Each row is a point on a tangle of strands that fork, close into loops and nearly touch. The rows are in no order.
Points whose rows are less than 103 apart are linked; no others are. Some points are linked to none.
j371: -21 -13 -25  16  22  23 -34  26  27 -16 -29 -28 -39  -4   3  73  50  33 -64 -47  26   0
j336:   4  51  47  -3  17  -5  27  47 -27   7  13  49  -1 -30  -8  -9  16 -32  42  36  18  26
j236: -30 -41  -5  24  17  70 -31  46 -12  27  -5 -46 -13  42  12  36  40  64 -72 -59  33 -17
j531:  -1  22 -14   3   7 -14  12  28   9   1  35  24   1  12 -20  17  75  23 -24  31  19  44
j627:  15 -21  59   8  -4  64   8  16 -51  35 -57 -19  25   6  -2   8  -6  32 -20 -53 -12 -19
j579: -25 -11 -14  -1 -20   1  -7  -8  14 -29  -3 -21  33   3   1  21  42   9 -31 -22  -3  30
j179:   2  48  26   4   6 -40  48  33 -23  33   1  12  59   9 -40   5  51  -4  16  53  12  28
j710:  34  54   5 -37  45 -15  15  13  -1 -56  10  -4 -24  -2   2 -16  20 -48  36  53  30   0
j868:   2  16 -28 -36 -34 -21  21 -20   2   5  70   7  -2  31   0 -39  25 -19  26  62 -22 -14
j893:   9   4  48  39  20   3  21  41 -28  30 -48  -6  48   5 -32  34  29  47 -26 -25   6  -4
j313: -51 -27 -21   2  12  27   1   3  26 -14 -92 -22 -40 -50   3  86  22  -9 -24 -51 -13 -25
j942: -44 -16 -22 -47 -25 -12   8 -43 -23 -27   1 -77  79  31  26 -12   6   1 -12 -25 -16  -2
j778:  -1   9  45  -3 -20 -15  45   7 -46  36 -15  -6  83  22 -28   9  52   3  13  17 -22  26
j155:  -4  34 -25 -44  -6  -9  -2  -5  -6 -18  97  24 -39  29  20 -33  33 -14   7  76   2 -25
j612:  26  22 -19 -55   4 -35  28 -10   5 -34  31 -30   8  33   6 -52 -23 -48  37  41  24 -21
j262:  -4  -8 -18   7   4  10  -7 -12  33 -40 -54   6 -42 -49  -2   0 -59 -27  37 -25 -16 -16
j488:  -16  -38  -13   -1   29   26   14    3   14   -2 -101  -63  -31  -10   21   73   68  -21  -15  -49   12  -18
j181:   4  12 -41 -83  13 -39  16 -18  16 -23  27 -51  17  -7 -12 -34 -32 -56  21  21  18  -4
j360:   9 -19 -25  10  19 -14  -5 -23  33 -32 -18  -5 -38 -36   5 -32 -87 -50  53 -11  21  -4
j449: -26  29  42  52 -23 -42  19  38 -32  37   6  38  23 -54 -23  -2 -54  25  23 -18  -1   8
j110: -31  -9  -7  40  -8  25 -24  35  10 -13 -29 -16 -22 -16 -23  70   6  47 -68 -59  13  -6
j469: -33 -34   2  52 -48   4 -26  -3 -16  48  43  36  -3  -3  -6  18 -21  76 -39 -16 -38   2
j959:  38 -14 -32  -9 -12  20 -12 -34  17  18  23 -15  16  70   9   7  88  26 -33  14 -18 -18
j7:   5 -42  33   9   8  81  14  20 -56  22 -71 -54  15  25   4   2  25  25  -4 -84  12  -5
j300: -28 -25 -21 -24 -48 -23  -8 -52  -5  -4  25 -34  48  37  38 -26   6   6 -19  -9 -35   0
j271: -54  -3  -6  31 -21 -45   6   3 -18  30  52  20  48   6 -12  17  18  49 -24  16 -19  24
j569: -39  64  32   7   2  -3 -28  52 -25  -4  39  50 -68 -69  -1  12 -51  -4  17   6  30  -2
j871: -13  -4  48  18   0  -3  35  21 -50  15 -31 -13  60   2 -10  17  36  25 -11 -23  -1  20
j822:   8  42   8  20  14 -32  29  35 -11  32  22  30  32  24 -35  29  77  23 -16  33  24  19
j508:  28 -12  32  -6  19  58 -31  21   8  41 -44   1   3  34 -11  36  59  55 -43  -8  -6  -3
j379:  76 -10  41  23   8   9  16 -28   3   1 -66  20   2   4  -1 -22 -24 -31  33 -16 -29 -10
j9: -40 -17 -20  54  22  35 -22  47 -14   6  -4 -43 -10  16 -11  48   9  90 -77 -80  26 -25
j605: -14  19 -46 -27  15 -10 -12  -8  38 -57  40  -1 -21 -13   3 -15  15 -14 -17  21   5  28
j149:  30  16  -2   3  13   4  -6   2   6 -24  46  40 -52 -11  20 -25  -6 -12  16  16  -2  -4
j423:  -1   2  41  44 -26  -2   8  23 -27  52 -16  39  18 -27 -31  13 -22  35   0 -22 -16  -1
j769:  -1 -19 -61 -59  11 -41   2 -51  15 -12  39 -59  21 -10  -5 -53 -86 -49  21   3  25  -4
j125: -57 -10  -7   5 -35 -41  23  -6 -46  40  39 -15  81   9   4  -1 -16  41 -13   7 -24  25
j101:  24 -25   0  17  -9 -28   1 -26   8 -10  21  26 -14  33  18 -57 -58 -50  34  15  27  -3
j245:  35  42  50  27  15   9  36  48 -27  30 -13  62  -6 -20 -43   6  38 -11  27  31  18  26
j766:  -5  10 -19 -29  37  -9 -15  -3   4 -37  14  -8 -43 -56  14 -36 -79 -43  37  17  27  -6
j303:  11 -57 -44  30   9 -16 -42 -49  64 -48   0  -4 -17  53  33   0 -29 -22 -26 -28   0  -6
j752:   5 -30  -2   2  11  73 -46  36   6  41 -21 -33 -10  54  31  18  57  59 -61 -33  16 -22
j789:  27 -43  37  30 -34  47  -8 -34 -38  80  -7  21  -5   6 -16  13  -9  40  12   9 -57   1
j990:  43   3  28   2  29  54 -23  28  32   9 -89 -23 -36  -3 -21  59  31   3 -29 -37   6 -19
j522:  16 -43  13  16 -21  62 -27 -12 -26  75  -5  17   8  46   1  30  24  60 -32   4 -46 -12
j686:   6  20 -28 -53 -14 -29  19  -7  24 -29   7 -46  36  42 -13  -8  57 -23   0  27  -2   3
j382:  19  57  41 -18   7   4  15   1 -36  32  24  40 -33 -19  26 -34  -8 -34  67  44  11   0
j902:  37 -39  -5  13 -14  59 -37 -27  26  47  21  33 -20  34  -2   7  29  55 -24  21 -51 -14
j554: -20  30  16  26 -45   1 -13  39   1  17  19  54 -66 -63   0 -15 -60  15  11 -22   8  -1
j616: -51 -12 -18 -29 -66 -26  11 -35 -28  22  42 -14  68  29   7 -17  12  28 -18  12 -35   0
j667: -39  10 -28 -82 -27 -37   8 -20   1 -19   9 -77  70  25   2 -17  27 -24 -10   0  -7  -9
j851: -29 -35 -63   4  -5 -10 -47 -53  54 -57  17 -13 -20   5  42   0 -11   6 -24 -24 -21  -4
j758: -27 -10 -78 -68  49 -33  10 -35  44 -39   4 -38  -2 -32  -1  -4 -27 -50  17  25  19   2
j803: -25 -32 -36 -10  33  12 -11 -16  21 -30 -46 -63 -17   6  28  53  69 -22 -24 -31  12   0
j600: -44 -26   6  21 -38  11 -20 -11 -11   8  23   9  12 -13  14  14 -24  51 -41 -41 -26   6
j708: -10 -43 -66 -11  12 -37 -19 -38  51 -57  10 -12  -1  42  17 -10 -49 -50  -2  -2  20   4
j680: -12 -17 -45 -19  -2 -26 -25 -38  36 -26  24 -27   5   8  21 -40 -64 -27  15   9  -3   7
j706:  32  -4  26  52 -40   1  -3 -22  15  27  -5  33 -49 -22  19 -52 -72   5  24 -20 -27 -17
j497: -30  21  15  60  20 -47  11  34 -15  -8  -2   3  47 -15 -19  25  -9  54 -21 -23  -7   3
j35:  -1  14 -53 -24  38  -2 -10  -5  42 -79   6  -7 -51 -18   6   7   6 -36   8  32  25   2
j232:  29 -33  68  12  -5  58  22 -10 -55  49 -51   4  45  22   9 -11   0  26  10 -29 -37  -9
j447:  -8  14 -22 -25  77 -14 -30 -18   0 -52  21   9 -75 -28  20   7 -76 -49  43  34  38 -17
j727: -80 -34   7  31 -52 -20 -26   2 -26   1  18  -1  30 -35  13   8 -58  55 -24 -46 -11  16
j376:  37 -48  15  57 -24  -4  -4 -32  18  16  -1  40 -35  18  24 -53 -68 -25  26 -12  -5 -12
j984: -38   3 -12 -24 -14 -23  -6  -1  11 -24   2 -29  40 -44   2  -2  -9   2 -11   1  -2  37
j445:  31  17  48  29  12  34   8  58 -16  57 -59  34  12  -2 -47  38  12  43 -36 -10   7 -15
j635:  32  16  23  36 -43  28  -3  19   1  16  -6  48 -54 -54 -11  -5 -52  12  10 -31 -16 -17
j630:   1   5 -41 -18  70 -11  -7  -6  30 -83   9  15 -61  -7  16   9 -34 -59  31  38  38 -15
j95:  34  56  55  13  10  11   9  17 -31   6  -7  38 -66 -31  25 -41 -40 -38  66  14   9 -17
j725:  75  21  19  -6  17  -3  40 -16  15 -22 -18   4  13  46  -9 -44  24 -59  28  32  15 -17
j113:  46 -33  61  19 -20  26  28 -29 -22  24 -56  -9  45  14  19 -19 -11 -10  31 -38 -37  -7
j456: -52 -21 -17  46 -39 -22 -14  -4 -19  52  67  45   1 -11 -20   6  -5  50  -7  27 -26  31
j133: -23 -17 -19  -5   6   2  -4  -9  32 -30 -68  -3 -26 -51   3  37 -14 -17   5 -35 -19 -10
j202:  49 -33 -34   9   6  34 -22 -37  39  26  36  22 -16  69   3  -2  43  11 -20  20 -29 -11
j791:  36  -2  -9 -11 -43  -9  22 -35 -13  38  22   3  24  44 -13 -36  27 -23  36  51 -41 -16
j189:   4  15 -20  -7 -10  -7 -14  -7  29 -31  29   3 -10  -1   2   2  52  11 -41  10  -7  24
j250:  18  16  39  36 -10   3  22  29 -25  48   2  56   4 -21 -46  15   8  17  19  16 -14  13
j211:  59  10  44  -1  11  47   0  27  20  38 -48  38   0   3 -34  22  47  23 -24  12   6   2
j676:  17  61  -5 -51  31 -13   7   4  -9 -50  65   6 -31  27  16 -11  23 -31  18  64  14 -26
j577:  52  23  -9  -6  46  -9  22  -2  35 -53 -27  -8 -25  13 -13 -15  24 -68  31  30  23   3
j559: -38  20  19   6  -5 -42   0  36 -33  23  13  10  40 -70 -14 -18 -66  14  19  -6  24  34
j98: -51   6 -17 -30   4 -42   0   2  -8  -5  -9 -20  48 -73 -17   2 -55  -2  16 -13  20  37
j538:  34   5  -4 -17  16 -33  19  -9   7 -33  26   9 -10  47  21 -52 -51 -73  43  51  33 -19
j285:  25  -6 -22 -24 -21 -11  12 -41  17 -14   4 -34  40  67   5 -18  62 -11 -19  12 -15 -20
j299: -16  61  17 -42  22 -23  15  42 -38 -12  39  15 -11 -42   0 -10  -8 -24  32  39  36  27
j166:  57  21  47  24  -1  17  13   7  10   0 -32  32 -32 -33  -1 -41 -34 -44  59 -12 -11  -5
j448: -24  27  -8 -39  16 -10  -3  20   1 -18  21   6 -14 -68   2 -18 -39 -28  26  31  31  21
j470: -15 -18 -11   3   1   9 -31   1  22 -24 -20 -35  -2  21  14  48  62  15 -55 -42   4  14

How many points has the smallest loop of links through each point below? Write - if it is on no loop.
j630: 14
j531: 17
j686: -

A piece is all that can be reached along the links. How many separate loops has the piece of each point below (a circle has one, a figure eight two, a Y none), and how many tips (points with one link)?
j300: loops 0, tips 2
j232: loops 3, tips 1
j577: loops 0, tips 2
j708: loops 0, tips 3

A tip is a point with one link. Name the tips that can be reached along the links from each point below, in the order of the rows.
j189: j7
j554: j569, j851, j758
j155: j725, j791
j469: j789, j727
